Each row is a point on a landscape with many valleys, with its height.
From any point a ball rolls to the lowest of the 2 points nearest to it. It stops when none of these is lower. Distance is the straight distance between rows; heights are no part of it.
<1485> height 3.27: [137,154,199,10,198,-188,-7,-41,-177,40,-115,-5,105,-216,169,-71,45,-32,-149,-68,65,-94,136,-44,-84,-21,-155,333,373,-136,-182,145]
<1150> height 3.58: [6,109,74,38,236,-142,-47,74,-91,22,-96,155,-2,-78,199,30,56,134,-94,8,-140,-57,-13,40,-203,72,-282,228,295,-251,-130,149]
<934> height 0.57: [-89,-61,-165,-351,94,139,143,199,-46,-95,-36,210,-22,4,-58,262,-80,165,-68,-31,-395,38,16,233,-199,72,-357,-178,-99,89,-143,-70]
<1531> height 1.06: [-105,-233,-177,-81,52,-23,-18,122,-95,-60,77,247,-51,95,39,317,15,13,-96,-66,-450,-81,-160,157,-111,266,-292,-246,-82,-11,-130,-340]
<1321> height 1.15: [-7,-101,171,-31,-66,-63,-94,-15,-34,70,-184,186,405,-282,-41,182,-47,-223,-183,6,193,-101,-42,121,-37,178,-183,-88,-206,-32,-211,90]
<303> height 5.17: [55,149,33,-7,58,241,140,-172,-100,24,-18,-318,-16,-101,-225,-126,-69,-16,9,77,185,74,282,-154,355,-299,250,-71,27,103,36,60]
<1039> height 5.07: [16,40,-223,187,-42,-88,-94,-360,229,206,-122,-223,-114,100,226,-324,209,217,18,96,-109,196,-181,-123,159,-29,189,32,267,-86,174,-165]
<1164> height 1.37: [34,-92,34,-280,-201,170,89,177,45,-5,48,35,81,-207,-133,299,-89,-194,-10,43,126,-67,27,145,-76,10,-45,-200,-196,199,-12,91]
<666> height 5.66: [-241,212,-39,104,-59,29,51,92,189,69,87,-266,-179,119,20,-217,37,231,277,72,187,62,125,-1,189,-226,277,221,167,-5,215,294]
<972> height 5.28: [467,75,0,-34,300,17,127,-444,-62,-380,-211,-283,34,-21,193,-196,-99,-180,46,-158,139,-66,-225,-236,-83,95,207,121,-15,140,124,-258]
<453> height 6.36: [-81,171,55,-143,-10,216,343,43,172,28,-17,-159,-43,-183,30,-243,-27,-22,263,134,343,-74,166,107,136,-209,162,160,208,127,237,463]
<1369> height 1.82: [54,-34,20,-42,69,9,-70,-31,18,-86,-133,34,191,-209,137,135,-65,-100,-65,-9,43,-15,-94,65,-166,264,-57,-129,-89,-41,-113,-10]
<1073> height 7.66: [-216,230,-328,-62,125,67,53,-83,14,-24,-68,-176,-311,320,87,-280,103,344,111,60,-282,193,-43,-69,28,-145,147,-34,200,54,218,-53]
<136> height 5.33: [157,161,-90,-97,56,121,156,-131,-97,-109,-17,-393,-149,-41,-38,-182,-97,-106,111,35,175,-53,222,-149,317,-245,347,66,255,141,205,124]
<584> height 4.61: [171,-22,-154,45,-196,38,-39,-261,61,51,85,-361,-229,56,-33,-70,50,-55,80,-9,15,58,-123,-121,202,-69,366,-46,49,141,217,-343]
<638> height 2.51: [-197,37,21,47,63,-32,-183,134,-115,-210,-85,81,248,8,-50,147,-145,85,146,1,201,21,-36,-60,-24,303,76,-381,-284,39,-265,16]
<1532> height 3.02: [376,-182,38,9,-108,-31,-145,-180,-154,-215,38,-120,5,-8,-68,79,-80,-415,-55,-148,139,-63,-277,-46,-48,186,172,-104,-140,113,49,-451]
<23> height 3.49: [-275,-148,-108,-136,-192,182,108,109,227,136,-15,117,78,-74,-70,207,96,62,19,74,-100,70,-58,212,34,92,-81,-322,-390,134,20,23]
<1108> height 3.76: [30,-53,273,108,-304,-144,-109,156,189,161,170,-22,-70,-156,-39,29,22,-340,-36,60,483,-182,-9,47,68,-65,152,324,112,5,33,247]
<1452> height 1.65: [-21,17,-78,-224,-46,207,297,126,-108,105,209,-11,-223,131,-308,19,-56,33,-153,-31,-284,56,349,-18,114,-506,-101,105,0,122,143,102]
<1020> height 4.26: [-76,110,-178,-83,-12,69,207,93,121,87,104,-33,-415,209,-8,-231,129,68,-34,88,-281,62,147,-8,94,-361,-6,321,228,33,315,201]
<545> height 2.38: [229,53,-33,-144,135,33,33,36,-182,-127,-46,-70,-32,-82,33,134,-33,-24,-102,-89,-195,-54,7,6,-105,-5,-78,13,134,31,-84,-126]
<346> height 5.11: [229,-152,196,315,153,-272,-258,-222,-270,-92,-45,73,372,28,-80,-11,-8,-124,-138,-120,105,-80,-55,-209,50,137,-86,-25,-126,-182,-292,-282]
<494> height 1.54: [197,61,-156,-19,209,155,54,-299,-81,78,-162,-115,-157,45,-153,-181,162,32,-250,157,-387,145,86,-214,262,-255,-105,6,109,56,68,-241]
<1423> height 6.35: [116,-90,232,345,171,-178,-152,-399,77,3,-156,-66,300,19,162,-284,69,-95,-66,-34,181,134,-190,-110,-12,285,-59,132,51,-385,-168,-156]
<1206> height 7.59: [-306,159,-273,-138,-82,156,185,-57,105,182,-62,-146,-303,303,-127,-263,88,329,70,79,-352,268,48,26,54,-324,119,-61,-39,146,305,-9]
<1353> height 7.42: [-335,41,10,17,-85,186,229,181,99,179,59,190,-68,176,-352,-140,70,222,-20,40,-176,143,284,48,132,-409,-101,106,-350,32,55,233]
<1406> height 5.40: [4,-18,39,335,35,-134,-181,-439,239,266,-142,-134,21,32,174,-399,239,134,-45,92,-18,229,-161,-103,214,101,74,148,221,-293,56,-130]
<78> height 4.07: [-80,-17,289,164,-115,-200,-199,141,13,126,99,13,81,-141,-70,49,2,-177,-54,34,427,-138,119,-2,46,-11,38,243,111,-70,-163,265]
<427> height 1.71: [98,18,-18,-158,-83,83,-47,114,-58,-82,83,-126,-38,-97,-68,213,-111,-173,56,-21,103,-44,40,23,-74,-27,129,-71,-21,155,50,16]
<952> height 4.94: [41,-221,184,300,-66,-253,-210,-23,19,255,145,132,6,-67,59,78,192,-240,-198,-22,-55,-108,-54,21,39,41,-238,273,209,-275,-83,-16]
<258> height 2.07: [-12,63,23,-95,-87,77,-122,149,-266,-142,145,-110,14,5,-333,200,-165,-98,59,-47,233,-15,185,-95,82,-103,241,-132,-142,192,-111,19]
<1120> height 2.59: [-173,90,-40,-72,0,73,261,372,207,43,166,328,-227,124,33,-99,64,182,62,-7,-244,-25,91,196,-261,-227,-244,248,110,-19,126,365]
<161> height 3.57: [-83,85,98,-245,-56,-167,-155,315,-390,-160,144,139,153,17,-170,251,-211,159,78,-162,81,-143,308,37,-152,-58,-76,-90,67,93,-235,281]
<1265> height 4.37: [10,118,353,156,78,-113,-180,-70,-92,64,-61,-100,189,-248,-81,-76,-34,-129,-81,18,447,-65,177,-103,77,7,88,203,122,-94,-248,166]
<1437> height 2.67: [-72,-205,94,-11,-145,-237,-180,133,-308,19,77,242,292,-4,-180,305,-33,-73,-177,-57,-12,-235,129,-37,174,-9,-134,-147,-153,15,-324,-42]
<938> height 2.57: [129,-104,9,23,78,30,-86,-146,-23,-203,-158,9,216,-31,93,74,-72,-86,51,-68,90,25,-274,1,-137,368,66,-278,-237,21,-114,-296]
<1168> height 2.99: [122,140,165,-76,245,-27,198,-99,-110,104,-151,-66,15,-232,141,-169,83,-76,-204,62,27,-79,261,-3,84,-197,-165,351,408,-29,-45,238]
<1366> height 0.54: [109,-294,23,271,-273,-57,-195,-320,209,256,82,-147,15,-4,-18,-22,185,-256,-126,71,-38,87,-188,0,230,62,42,0,-29,-136,89,-261]
<905> height 7.55: [-222,83,-265,-311,-35,325,413,-30,93,128,24,-29,-287,179,-169,-239,44,187,60,88,-306,148,119,95,21,-409,-91,-41,-58,178,334,111]
<1295> height 1.49: [48,-207,-71,163,-106,10,-131,-222,156,221,13,14,-19,-21,67,27,165,-125,-131,76,-281,93,-190,36,115,116,-128,-86,-62,-148,56,-254]
<4> height 3.43: [256,-98,178,-63,-200,-172,-179,-58,-184,38,47,-5,71,-205,-39,209,-35,-372,-204,-85,119,-198,-3,38,-104,-25,-39,85,32,-23,-60,-22]
<1118> height 3.92: [-3,55,193,-76,-166,127,347,260,92,94,240,161,-58,-122,-76,-27,89,16,-11,13,163,-114,229,156,-76,-387,-76,251,114,100,96,475]
<1349> height 3.75: [-229,-280,-49,-25,-277,-1,29,151,173,171,109,261,136,9,-82,262,78,-101,-65,81,-133,-58,-31,85,174,44,-131,-171,-372,111,-74,-19]
<1362> height 3.70: [181,138,190,-364,-52,-191,-53,209,-395,-146,24,23,90,-157,10,210,-143,135,43,-145,57,-174,329,93,-295,-68,-115,49,201,31,-162,202]
<1497> height 5.91: [-432,30,-44,275,-107,-102,-48,88,322,320,-63,88,-157,158,147,-144,164,338,97,91,-79,180,-83,84,-10,6,60,103,-93,-136,122,152]
<1123> height 3.71: [388,-31,72,-191,-157,3,3,-33,-189,-21,74,-163,-102,-221,-48,188,-120,-440,-199,-69,114,-199,26,22,-86,-169,116,103,158,122,121,-42]
<364> height 2.73: [-49,-63,41,65,-127,12,-45,71,249,137,91,8,-87,-80,70,78,73,-91,-12,68,50,-33,-76,109,-49,14,-30,93,25,-78,117,151]
<1136> height 1.98: [17,-271,-2,170,-165,-178,-343,84,-224,-147,243,-8,23,206,-206,204,-3,-236,54,-71,116,-122,-119,-203,219,104,167,-166,-151,65,-160,-369]
<1367> height 7.81: [-243,129,-214,97,175,-109,-85,182,68,-34,4,119,-349,311,159,-10,-8,269,12,51,-379,127,-45,13,-177,59,-158,116,137,-198,91,4]
<165> height 6.44: [-131,184,-16,-151,17,244,452,184,174,18,148,38,-127,7,22,-285,40,80,241,52,125,-54,235,137,16,-304,-17,218,236,122,267,554]
<488> height 4.17: [71,-65,34,-189,-201,-84,-10,308,-174,-19,347,26,-155,25,-191,278,-78,-89,-52,-139,8,-160,228,37,-54,-311,13,112,57,133,36,122]
<354> height 7.94: [-265,45,-113,336,140,-177,-196,16,166,167,-45,147,-239,231,150,-122,141,239,-41,119,-287,117,-113,-20,-61,143,-126,171,113,-349,73,-22]
<551> height 4.15: [-2,48,-32,-112,-136,126,332,211,95,112,304,0,-383,165,-125,-156,57,-18,13,-42,-116,-35,269,28,37,-499,8,348,158,78,334,274]
<644> height 3.40: [-239,-34,108,-51,-123,-308,-210,338,-305,-97,67,319,290,9,-76,311,-136,90,25,-104,173,-223,168,-17,-31,83,-93,-101,-86,38,-329,297]
<180> height 6.23: [-116,152,-104,-239,-103,269,267,54,154,20,48,-178,-77,-75,-32,-15,-76,66,258,84,180,39,76,140,-12,-123,198,-127,-58,214,280,241]
<38> height 1.53: [241,-200,126,221,-258,-64,-183,-348,205,189,42,-259,4,-89,-97,-104,51,-398,-108,53,255,50,-137,-51,251,44,198,110,0,-123,110,-212]
<1288> height 8.36: [-120,-32,-82,312,57,-157,-187,-134,179,81,-67,29,-11,117,257,-112,97,135,78,41,23,109,-260,-29,-80,307,52,-74,71,-320,7,-119]
<412> height 3.04: [-220,25,-64,-20,59,153,-7,-51,-74,-21,-141,10,221,-22,-158,51,14,238,44,55,-82,194,27,-42,176,104,28,-460,-371,96,-234,-172]
<663> height 4.56: [220,-177,78,115,93,-172,-184,-100,-356,-116,11,113,252,38,-122,200,-16,-89,-137,-156,-112,-128,-20,-136,48,91,-136,-154,-127,-8,-289,-369]
<407> height 6.79: [100,57,262,339,227,-199,-169,-276,43,23,-78,-156,122,-49,161,-259,71,-93,-48,2,229,63,-52,-166,73,207,-3,305,255,-296,-144,3]
<285> height 1.90: [-320,7,-109,-14,105,-50,-57,237,-75,-36,41,270,-80,261,-145,131,-63,268,-8,-5,-342,65,106,34,27,31,-173,-111,-190,-32,-144,-65]
<899> height 2.82: [58,-279,-43,259,8,-151,-212,-73,-201,-109,196,53,69,257,-112,160,85,-43,46,-100,-42,-29,-165,-203,199,234,78,-277,-226,42,-172,-515]
<1015> height 3.44: [-82,36,97,72,-299,-18,-18,185,378,116,146,-82,-162,-102,115,-62,49,-140,182,127,458,-133,-106,147,-10,0,213,241,113,15,198,294]
<1417> height 4.38: [-31,-261,199,95,-193,-149,-31,75,186,263,60,243,183,-191,19,207,151,-249,-198,35,60,-168,-96,184,-5,50,-259,90,-76,-136,-101,98]
<562> height 3.64: [266,-102,-34,156,-31,-85,-247,-87,-81,-186,99,-169,-87,141,5,20,-15,-184,79,-96,76,7,-225,-147,-14,142,191,-74,-17,-33,31,-408]
<589> height 8.13: [-229,-176,-88,419,11,-209,-254,-69,99,156,25,195,-58,228,153,-16,159,118,-40,49,-273,59,-189,-28,2,247,-123,-19,-10,-346,-26,-211]
<1149> height 6.04: [-399,51,-60,58,-124,77,44,145,329,195,-9,77,-15,-10,77,-18,88,312,164,126,4,161,-55,126,-33,54,27,-91,-201,-17,89,208]
<1242> height 8.80: [150,46,-166,-44,214,4,-24,44,-94,-310,1,-40,-83,63,220,86,-79,52,141,-133,-103,25,-217,-98,-281,297,59,-109,140,-29,-21,-182]
<1400> height 2.42: [69,296,1,-293,327,62,185,78,-198,-235,-224,2,139,-162,191,-127,-150,185,98,-36,-4,-43,201,53,-175,38,-129,139,311,40,-100,345]
<1365> height 4.55: [158,-178,27,118,-145,-19,-122,-428,108,82,-93,-210,222,0,-108,-161,51,-137,-8,-7,172,187,-212,-99,193,133,233,-279,-309,50,-20,-405]
<1104> height 1.86: [-106,-229,-119,42,-21,45,-1,-55,160,128,-62,194,27,-15,93,141,111,9,-83,67,-343,10,-202,141,-31,251,-227,-250,-185,-104,-13,-241]
<770> height 3.65: [-92,29,115,26,-301,132,150,165,315,158,170,-118,-146,-58,-81,-38,4,-68,145,84,454,-92,71,107,133,-216,228,169,-2,116,230,336]
<602> height 2.62: [-164,241,57,-284,224,179,219,183,-15,-77,-125,128,200,-188,29,-23,-136,264,103,23,10,63,207,157,-203,41,-248,21,117,-22,-99,389]
<1413> height 3.80: [301,-91,155,-75,10,-224,-153,-106,-366,-342,-147,158,285,-62,1,182,-231,-232,-97,-240,91,-253,-233,10,-335,306,-85,-114,-244,106,-177,-224]
<177> height 4.20: [71,104,-127,-137,123,88,276,16,126,82,-24,65,-259,3,63,-188,172,-48,-189,117,-320,-51,158,53,85,-330,-241,289,294,7,223,196]
<1106> height 1.42: [107,192,133,-266,12,101,57,54,0,-201,-170,-121,79,-279,86,-41,-272,-190,132,6,352,-148,57,102,-204,83,178,110,148,202,118,317]
<1256> height 1.75: [-185,-43,-77,148,169,-35,-141,4,-60,-141,-138,198,285,82,37,112,-34,191,96,-18,30,60,-123,-80,-10,401,-59,-384,-301,-84,-279,-225]
<1230> height 6.29: [-17,148,79,-274,-47,367,296,27,28,-2,-27,-214,54,-228,-131,-110,-161,-70,204,107,347,-43,207,80,56,-201,164,-70,21,215,193,377]
<798> height 1.80: [123,115,-93,-341,-22,116,197,179,18,-152,95,-170,-164,-101,84,56,-155,-157,190,-15,139,-151,102,65,-171,-82,181,92,280,176,283,293]
<1500> height 2.21: [159,226,-124,-517,273,157,364,7,-223,-218,-141,-62,28,-139,101,-95,-167,71,82,-95,-186,-85,254,99,-164,-65,-143,37,347,138,69,280]
<1286> height 5.27: [396,6,-22,-63,202,176,168,-437,-103,-186,-225,-299,80,-77,-10,-161,-55,-151,-44,-60,108,81,-101,-217,93,-19,220,-106,-149,189,36,-355]
<13> height 0.80: [15,-69,45,-235,-44,-118,-66,267,-162,-98,-58,264,187,-109,105,366,-166,48,-23,-123,-117,-198,-3,192,-336,294,-262,-145,0,54,-217,102]
<268> height 1.93: [254,195,-14,-217,218,24,148,-129,-94,-317,-208,-183,51,-180,246,-93,-165,-200,74,-31,98,-167,27,3,-106,72,143,169,239,156,111,188]
<1389> height 3.84: [38,147,-104,28,318,-87,-19,-26,-55,-24,-161,120,-167,54,144,-114,114,125,-220,115,-337,24,2,-34,-71,-47,-316,208,348,-205,-30,55]
<1290> height 3.42: [32,-80,-139,229,23,-149,-244,32,-52,-83,216,-58,-210,263,40,92,47,31,127,-62,-106,33,-131,-183,47,103,141,-54,38,-97,-30,-298]
<137> height 3.93: [345,-26,-26,-133,-105,99,5,-76,-218,-137,126,-338,-219,-89,-120,88,-132,-354,-113,-44,106,-115,81,-136,88,-211,269,55,132,183,138,-162]
<415> height 8.93: [146,173,-224,60,347,-30,-68,37,-160,-255,-47,60,-152,160,171,-28,-4,210,28,-79,-244,76,-82,-134,-145,139,-90,21,230,-120,-76,-135]
<1520> height 1.72: [-228,89,-68,55,2,-7,-18,267,14,88,142,50,-279,257,-147,-15,7,155,4,9,-292,93,212,-52,37,-290,-73,198,-17,-66,107,91]
<1313> height 3.81: [182,58,247,-328,-99,-161,77,209,-284,34,-11,170,120,-207,18,170,8,189,-107,-107,-17,-192,317,239,-255,-209,-339,53,142,7,-162,270]
<1046> height 6.15: [-312,162,-98,-116,-75,303,269,91,250,133,-22,24,-48,-18,33,-166,65,292,273,118,6,134,52,197,-57,-159,51,-62,-86,132,223,313]
<178> height 4.62: [349,47,91,151,159,-80,-106,-357,-38,-270,-96,-273,82,35,82,-250,-154,-203,84,-94,350,-36,-210,-232,-1,111,307,134,-73,16,48,-255]
<870> height 2.34: [-360,-19,-207,144,117,-114,-133,197,-102,-81,81,219,-173,387,14,108,-31,298,69,-7,-369,67,-73,-36,-44,229,-35,-255,-147,-75,-115,-255]
<624> height 5.73: [-220,-172,123,287,51,-148,-97,10,103,224,-48,335,183,-88,127,95,137,26,-189,74,-112,-54,-103,120,37,227,-373,40,29,-299,-190,46]
<1044> height 4.96: [297,-72,-78,60,-6,124,78,-441,-15,-15,-120,-356,27,-1,-94,-153,70,-19,12,-27,112,190,-154,-214,184,-38,311,-241,-154,179,79,-492]
<1026> height 0.85: [-82,-82,-79,-334,-50,184,283,286,75,49,93,278,37,-64,-114,203,-26,143,-72,-34,-278,-2,154,291,-195,-114,-391,-139,-157,145,-40,154]
<790> height 4.68: [-35,204,129,48,141,68,-60,37,-67,-75,-70,-176,151,-128,-17,-96,-96,72,81,18,268,15,166,-134,77,-35,150,65,98,-44,-121,169]
<482> height 2.49: [39,-94,13,105,-182,-74,-212,109,-223,-141,232,-159,-96,131,-285,209,-104,-184,29,-82,201,-68,81,-198,212,-70,271,-96,-100,129,-89,-204]
<123> height 7.73: [-272,225,-281,-103,179,50,51,143,122,-47,-96,49,-366,358,79,-251,52,312,46,109,-344,149,22,-7,-153,-144,-96,102,208,-88,221,150]
<1523> height 2.83: [-199,26,-229,214,93,-117,-168,66,-31,-52,113,40,-232,382,82,18,49,290,164,-34,-223,191,-161,-97,-57,156,162,-173,-35,-51,-10,-286]
<1327> height 5.78: [-372,128,-39,225,-134,-55,33,123,306,236,10,-94,-244,208,89,-243,126,356,218,54,26,122,4,66,87,-162,167,287,46,-65,221,248]
<344> height 4.90: [-169,65,14,43,21,103,-67,44,15,34,49,-75,39,-32,-90,15,2,115,71,57,100,83,126,-30,114,-56,89,-86,-99,-2,-69,86]
<679> height 4.84: [14,50,-222,95,-112,24,0,-256,100,193,-11,-330,-219,166,22,-215,111,217,38,66,-173,182,-86,-94,196,-186,266,-48,140,125,230,-171]
<1625> height 4.04: [171,-103,22,34,-233,0,-148,-401,268,69,-191,-249,168,-110,92,-215,-12,-206,29,19,269,106,-340,67,-6,228,270,-156,-190,-33,71,-272]
<599> height 1.96: [147,66,-93,-96,154,144,20,-59,-205,-168,54,-165,-83,26,-99,36,-1,22,-22,-44,-149,90,69,-124,111,-65,82,-137,-28,97,-85,-268]
<523> height 5.76: [186,-172,182,468,167,-223,-242,-328,-48,-12,-28,49,325,56,2,-163,77,-71,-71,-83,120,113,-196,-197,132,230,-87,-27,-86,-318,-179,-332]
<540> height 7.36: [-351,131,89,85,78,182,117,39,134,260,-102,116,-5,36,-217,-243,105,307,-61,209,-115,201,234,-4,199,-294,-147,58,-176,-41,31,203]
<1495> height 0.44: [6,-7,215,7,-142,-24,-131,-33,82,59,-130,14,190,-285,-84,44,-90,-313,-95,35,409,-72,-12,61,2,109,59,17,-138,18,-85,123]
<320> height 8.53: [-110,79,-202,117,75,-48,-65,-151,174,-14,-144,-72,-46,45,362,-123,77,274,176,10,-8,162,-301,40,-188,286,189,-179,69,-151,52,-114]
<909> height 1.44: [-199,6,-108,-83,-95,146,96,135,-72,93,189,-80,-278,195,-262,37,22,103,-56,11,-334,154,206,-37,163,-309,36,-11,-160,128,124,-72]
<817> height 0.91: [163,-110,86,274,202,-234,-207,-184,-85,-300,-83,107,295,162,110,-35,-143,-84,136,-177,303,-20,-332,-150,-201,456,99,-159,-235,-180,-101,-302]
<825> height 7.28: [-211,118,82,166,199,44,-63,-95,87,214,-167,86,-6,-24,-110,-188,127,194,-175,229,-199,175,130,-73,202,-133,-177,69,11,-162,-101,54]
<978> height 3.11: [-96,-36,102,-9,-228,-18,-15,186,390,119,49,73,-57,-156,184,41,25,-110,155,142,361,-85,-188,203,-199,213,17,112,32,-46,133,268]
<1372> height 3.26: [99,-171,45,-26,-81,-172,-224,-91,-261,-286,-113,194,340,14,-79,113,-236,-321,-40,-156,269,-183,-297,-44,-114,389,19,-271,-349,133,-207,-304]
<510> height 3.41: [158,-79,-107,44,4,29,-14,-412,245,43,-242,-209,122,-49,299,-190,78,0,74,5,16,167,-368,54,-112,217,168,-192,-28,-47,107,-296]
<984> height 3.83: [282,70,72,214,224,-145,-119,-417,81,-182,-146,-217,136,126,175,-313,-28,97,192,-151,369,120,-272,-250,-34,186,260,33,-59,-106,60,-277]
<946> height 3.82: [-122,22,74,-37,-254,240,261,278,230,83,274,56,-142,-2,-96,0,67,32,81,58,163,-34,151,171,9,-251,83,158,-100,147,165,379]
<1078> height 2.75: [134,40,150,-76,1,36,202,64,19,155,67,-57,-93,-200,27,-14,68,-202,-136,63,107,-152,207,31,61,-324,-13,320,315,19,125,280]
<544> height 2.15: [60,71,-84,-94,-81,76,149,66,239,-4,63,-160,-259,-70,200,-70,37,-179,133,67,129,-96,-10,69,-7,-90,181,209,283,53,321,199]
<1456> height 3.08: [148,-30,177,-34,3,-156,-161,61,-305,-35,9,28,174,-117,-100,195,-41,-116,-116,-99,47,-152,123,-36,-12,-55,-53,7,-3,-9,-223,1]
<1177> height 1.16: [-7,60,53,-197,144,-82,33,260,-135,-44,-138,273,152,-145,164,218,-162,219,-22,-53,-89,-62,83,196,-354,180,-313,-5,145,-88,-189,222]
<1383> height 5.04: [-123,142,52,-12,-32,207,116,30,28,80,94,-146,-23,-57,-190,-49,-44,61,63,88,155,69,274,-23,219,-267,147,37,-31,72,94,260]
<689> height 0.13: [-35,-185,-60,-25,-1,-106,-104,142,-54,-58,-60,294,122,-39,182,374,-57,1,-50,-103,-229,-127,-158,222,-279,398,-265,-150,0,-127,-164,-84]
<1293> height 5.50: [-45,186,-88,-50,-41,101,16,-40,61,-48,18,-388,-150,20,37,-176,-98,64,310,66,324,-4,96,-34,193,-86,414,59,187,122,192,149]
<1229> height 4.66: [135,-159,140,80,-56,-87,-14,-29,124,268,-10,112,28,-241,103,79,147,-215,-241,55,-116,-93,-62,111,-46,-34,-299,239,166,-201,-22,64]
<1443> height 8.67: [-91,26,-242,-68,59,75,34,35,23,-139,-57,-75,-94,85,232,74,-3,136,225,-10,-101,109,-243,47,-202,274,139,-273,-56,40,31,-233]
<72> height 2.39: [-117,83,17,-6,12,3,63,258,159,59,152,139,-193,33,109,30,67,109,64,34,-70,24,81,69,-123,-92,-108,249,149,-102,99,289]
<569> height 2.58: [358,80,-36,-80,183,17,36,-161,-112,-204,-125,-189,0,-138,215,-6,-21,-222,-65,-82,-82,-133,-72,-68,-129,23,-5,153,217,-14,9,-86]
<304> height 3.28: [-244,-15,-46,-220,-38,284,118,29,56,22,-126,41,184,-125,-128,145,-60,129,60,94,33,150,43,108,75,83,-18,-387,-361,186,-105,66]
<668> height 2.02: [178,133,-83,-492,43,196,284,122,-139,-179,74,-68,-62,-148,28,97,-166,-93,62,-100,-54,-128,217,124,-236,-156,-57,26,244,204,115,236]
<1267> height 3.03: [-224,-61,84,86,-37,-210,-246,190,-128,-123,-35,263,354,16,-24,244,-117,-1,26,3,159,-152,-2,-54,17,308,-24,-210,-163,-64,-338,117]
<204> height 1.09: [-114,-160,17,-307,-186,125,192,231,-9,63,72,286,196,-130,-197,357,-30,4,-93,-6,-27,-80,102,166,-31,-31,-251,-233,-302,228,-138,175]
<158> height 2.06: [-207,-31,-55,120,-89,-99,-81,336,109,41,224,180,-253,191,24,145,16,76,9,-31,-239,2,-4,41,-58,-36,-74,166,-6,-60,53,100]
<560> height 2.37: [315,-193,-16,15,-237,52,-61,-288,57,20,34,-270,-41,-74,-73,11,0,-391,-152,-28,88,-13,-182,-46,105,62,202,-111,-87,41,132,-370]
<1232> height 7.51: [-201,46,-97,-136,-257,328,433,131,260,214,119,101,-201,165,-127,-214,102,226,93,55,-188,133,133,150,19,-430,-7,39,-267,151,294,262]
<985> height 4.06: [-252,-275,81,73,-293,-161,-43,241,172,151,94,355,236,-61,-40,241,88,-154,-86,64,95,-189,-29,86,122,74,-178,-63,-245,19,-168,200]
<922> height 7.47: [-290,83,-19,49,-243,173,275,319,211,178,165,152,-215,308,-178,-297,89,240,136,-52,-157,141,225,52,-33,-390,-47,218,-235,43,241,311]
<479> height 4.05: [110,54,-181,-175,137,-3,69,44,-18,22,-37,86,-273,34,40,-7,97,8,-232,66,-456,-5,50,27,-79,-240,-340,236,333,-75,81,50]
<1140> height 4.16: [212,-146,84,-89,-11,-224,-158,16,-428,-218,-101,173,308,-29,-43,262,-135,-47,-121,-238,-47,-244,-36,8,-187,174,-167,-207,-160,75,-324,-270]
<1070> height 2.26: [-287,-115,-24,42,35,-127,-131,216,-178,7,70,296,182,135,-198,231,-50,148,-81,-9,-234,-60,167,-61,232,-3,-161,-173,-211,16,-299,-39]
<277> height 1.00: [-72,70,-158,82,133,96,-69,-119,-122,69,-101,-58,-196,240,-210,-181,92,201,-118,148,-420,255,31,-150,222,-199,-7,-106,-86,42,-19,-314]
<954> height 4.29: [424,-66,-33,38,-4,44,-7,-302,-102,-130,100,-358,-214,31,-50,-65,25,-235,-16,-47,100,20,-50,-259,183,-109,337,32,85,140,141,-387]
<1114> height 0.11: [53,2,-92,-182,214,-22,48,143,-297,-215,-96,206,94,40,9,211,-144,223,-70,-156,-316,1,9,109,-257,175,-305,-218,5,-17,-307,-145]
<1330> height 2.77: [143,18,106,187,199,-125,-68,-388,106,-246,-233,-65,298,30,218,-241,-128,11,140,-102,323,110,-349,-146,-187,367,201,-103,-201,-130,-18,-246]
<1554> height 2.50: [212,-59,84,-65,-221,74,178,86,180,105,209,-165,-241,-170,30,28,30,-318,-42,74,233,-187,71,58,100,-259,146,291,246,67,314,202]
<45> height 2.74: [264,-61,-139,-26,53,76,57,-372,114,52,-122,-204,-84,-81,194,-150,178,-80,-79,54,-197,129,-246,-85,36,61,36,-61,79,-5,167,-312]
<1441> height 1.02: [-24,143,251,-90,-75,78,73,104,61,46,-114,-48,169,-326,-42,-9,-124,-170,41,98,520,-97,66,89,-45,-26,83,120,32,97,-6,369]
<1138> height 7.12: [-12,110,130,229,201,-28,-100,-174,7,109,-102,-54,104,-98,15,-210,124,64,-112,84,-5,113,47,-120,184,6,-40,181,157,-214,-150,-44]
<1190> height 2.56: [-47,-9,-41,90,180,59,-22,-176,-71,-94,-178,11,210,-10,-16,-11,39,186,71,-18,-16,196,-163,-99,17,225,30,-388,-304,35,-196,-364]
<468> height 0.84: [-142,-78,-100,-11,157,-37,-71,132,-190,-138,-86,281,248,65,-20,223,-110,168,-11,-56,-194,-51,-54,23,-51,347,-223,-325,-195,-38,-343,-157]
<1536> height 5.36: [-92,-284,132,368,-103,-212,-255,-117,205,256,62,198,134,-1,75,23,181,-184,-123,77,-36,-54,-121,37,172,227,-210,77,-7,-303,-95,-79]
<402> height 2.47: [93,-58,183,130,119,-257,-288,-149,-220,-310,-158,215,416,66,-11,-16,-249,-173,20,-194,375,-113,-282,-141,-166,414,51,-156,-375,10,-244,-188]
<693> height 2.14: [331,-47,-62,92,113,125,18,-422,-35,69,-100,-149,-41,-48,-16,-129,155,-137,-255,54,-258,123,-85,-177,216,-59,-84,-21,71,15,64,-361]
<937> height 1.48: [-86,37,-121,21,138,33,-64,76,-84,-9,38,29,-135,170,-87,23,13,153,-12,39,-338,148,30,-96,39,-51,-33,-82,-21,-35,-67,-184]
<1613> height 4.03: [51,-10,122,-37,-230,49,184,284,-39,144,376,60,-199,12,-212,64,-3,-65,-99,-61,57,-119,331,57,36,-497,12,245,90,118,137,282]

Two balls start at each pair of points below. Name the first point that both come to, or write never.
<453>, <165> | <1015>
<177>, <905> | never
<790>, <407> | never
<1118>, <1383> | <1015>

Where does a ball stop that starts at each point below?
<540> | <817>
<303> | <909>
<1020> | <909>
